A landscape with many valleys, sampled at points; each row gives a point and its height.
A ball rolls from a point to the lowest of its 4 nearest points, and stops where none of them is lower. Distance is the straight distance between rows; heights are no part of it.
(708) h=22.6: 15, 3, 12, 18, 11, 25, 15, 33
(151) h=10.2: -4, -22, -19, 16, 21, -29, -5, 18
(5) h=54.7: -10, 17, 2, -3, -23, 6, -4, 0
(10) h=62.9: 23, 15, 10, -23, 15, 10, 27, -46
(170) h=9.5: -24, -13, -30, 20, 34, -32, -2, 19
(581) h=5.7: -11, -10, -33, 14, 26, -34, 2, 15
(150) h=32.4: -6, 6, 21, 5, 8, 34, 18, -14
(201) h=7.3: 3, -23, -19, 6, 14, -27, 0, 16
(114) h=16.4: 5, -12, 37, 13, 8, 39, 7, -4
(71) h=17.8: -17, 5, 4, -28, -24, -1, -11, -38
(53) h=30.2: -3, 21, 4, 9, -8, 18, 12, 20
(194) h=50.2: 2, 13, 2, 7, -17, -4, -11, 25
(352) h=7.2: 34, 1, 40, -13, 12, 21, -12, -39
(204) h=17.7: -10, 6, -51, -8, -9, -40, 21, 9
(360) h=2.5: 10, 7, 57, 7, 3, 49, -26, -7
(24) h=18.6: -11, -6, -41, -13, -20, -24, 33, 0
(698) h=68.8: 1, 14, 1, -2, -23, 5, -8, 18
(675) h=12.8: -16, 26, 2, -27, -13, 1, -3, -37
(755) h=24.8: 21, 6, 47, -3, 16, 30, -20, -30
(139) h=38.9: -11, 10, -50, -15, -15, -46, 6, 10
(188) h=38.2: 10, -12, -5, 10, -2, -20, -24, 23
(762) h=5.2: 11, 10, 1, 9, -6, -7, -19, 31
(685) h=28.1: 7, 23, 4, 14, -10, 10, 1, 27
(798) h=7.4: 5, -25, -21, -1, -7, -17, 5, 7
(461) h=12.2: -5, -26, -27, -11, -14, -15, 18, 0
(516) h=31.0: -14, 24, 11, -7, -6, 17, 10, -17
(519) h=29.1: 6, -14, -3, 0, -20, -12, -16, 11
(209) h=19.8: -22, -26, -18, 30, 36, -26, -12, 25
(548) h=18.0: 1, -2, 27, 14, 6, 35, 13, 4
(607) h=40.1: 1, -5, 32, 2, 14, 34, 8, -25
(63) h=16.8: 0, -19, -10, 22, 25, -24, -26, 20
(384) h=20.4: 5, -1, -3, 20, 19, -18, -40, 30
(205) h=40.6: -6, -23, -11, -10, -28, -8, -5, -4
(55) h=6.4: 15, -3, 35, -8, 18, 26, 2, -41
(662) h=64.2: 13, 7, 22, -13, 20, 19, 18, -44
(340) h=54.0: -4, 12, 17, -8, 15, 26, 17, -32
(440) h=17.1: -33, 6, -41, 15, 22, -37, -6, 17
(273) h=26.7: 12, -7, 26, 18, 10, 37, 6, 28
(344) h=10.3: 12, -17, -5, 4, -6, -16, -17, 20
(168) h=21.7: -12, -24, -30, -15, -18, -12, 25, -7
(723) h=12.6: 7, -6, 47, 6, 8, 38, -15, -14
(475) h=32.8: -4, 18, 12, 5, -3, 24, 19, 9
(592) h=19.9: 6, -19, -9, 7, 5, -25, -13, 21
(275) h=29.7: -14, 8, -52, -22, -25, -37, 21, 6
(118) h=32.3: 22, 4, 45, -12, 11, 25, -17, -39
(287) h=12.4: -14, 5, -45, 5, 9, -42, 10, 15
(490) h=22.3: 7, 15, 10, 13, 0, 21, 12, 29
(368) h=12.0: -4, 34, 5, -23, 4, 2, 5, -41
(300) h=31.6: -16, 12, -49, -5, 1, -48, 3, 13
(610) h=9.3: 9, -23, -12, 0, -5, -16, -5, 12
(640) h=13.7: 10, -12, 47, 9, 3, 46, -11, 2
(794) h=61.9: 28, 6, 22, -20, 17, 11, 15, -47
(795) h=17.3: 11, -15, 40, 13, 4, 44, -6, 13
(542) h=45.0: 25, -1, 32, -9, 17, 21, -1, -41
(187) h=4.0: -2, -13, -37, 2, 10, -31, 15, 10
(286) h=20.2: 6, 7, 17, 15, 4, 31, 17, 19
(42) h=12.1: 11, 9, 51, 3, 9, 42, -24, -16
(484) h=57.5: -4, 2, 0, -4, -26, 2, -10, 5
(760) h=39.4: -13, 5, 4, -14, -30, 2, -9, -7
(473) h=4.2: -9, 26, 9, -10, 2, 17, 12, -31
(86) h=39.3: -14, 10, -52, -7, -8, -47, 4, 12
(167) h=6.5: -4, -3, -43, -4, -2, -31, 19, 12
(183) h=28.5: -13, -5, -3, -17, -27, -2, -11, -23
(396) h=46.5: -16, 23, 3, -9, -17, 12, 1, -14
(182) h=25.4: 9, -11, -9, 14, 8, -20, -31, 23
(744) h=5.1: 2, -22, -25, 5, 5, -31, 8, 11
(772) h=53.9: -9, 22, 7, 3, -16, 15, 13, 4
(85) h=43.2: -4, -19, -8, -11, -27, -5, -7, 1
(737) h=45.9: -12, -21, -10, -16, -28, -7, 1, -18
(325) h=21.2: 9, 25, 7, 17, 10, -5, -12, 32

For each start below, name the point where the ball stops.
(63): (187)
(183): (473)
(475): (360)
(490): (360)
(755): (55)
(150): (360)
(708): (360)
(396): (473)
(440): (187)
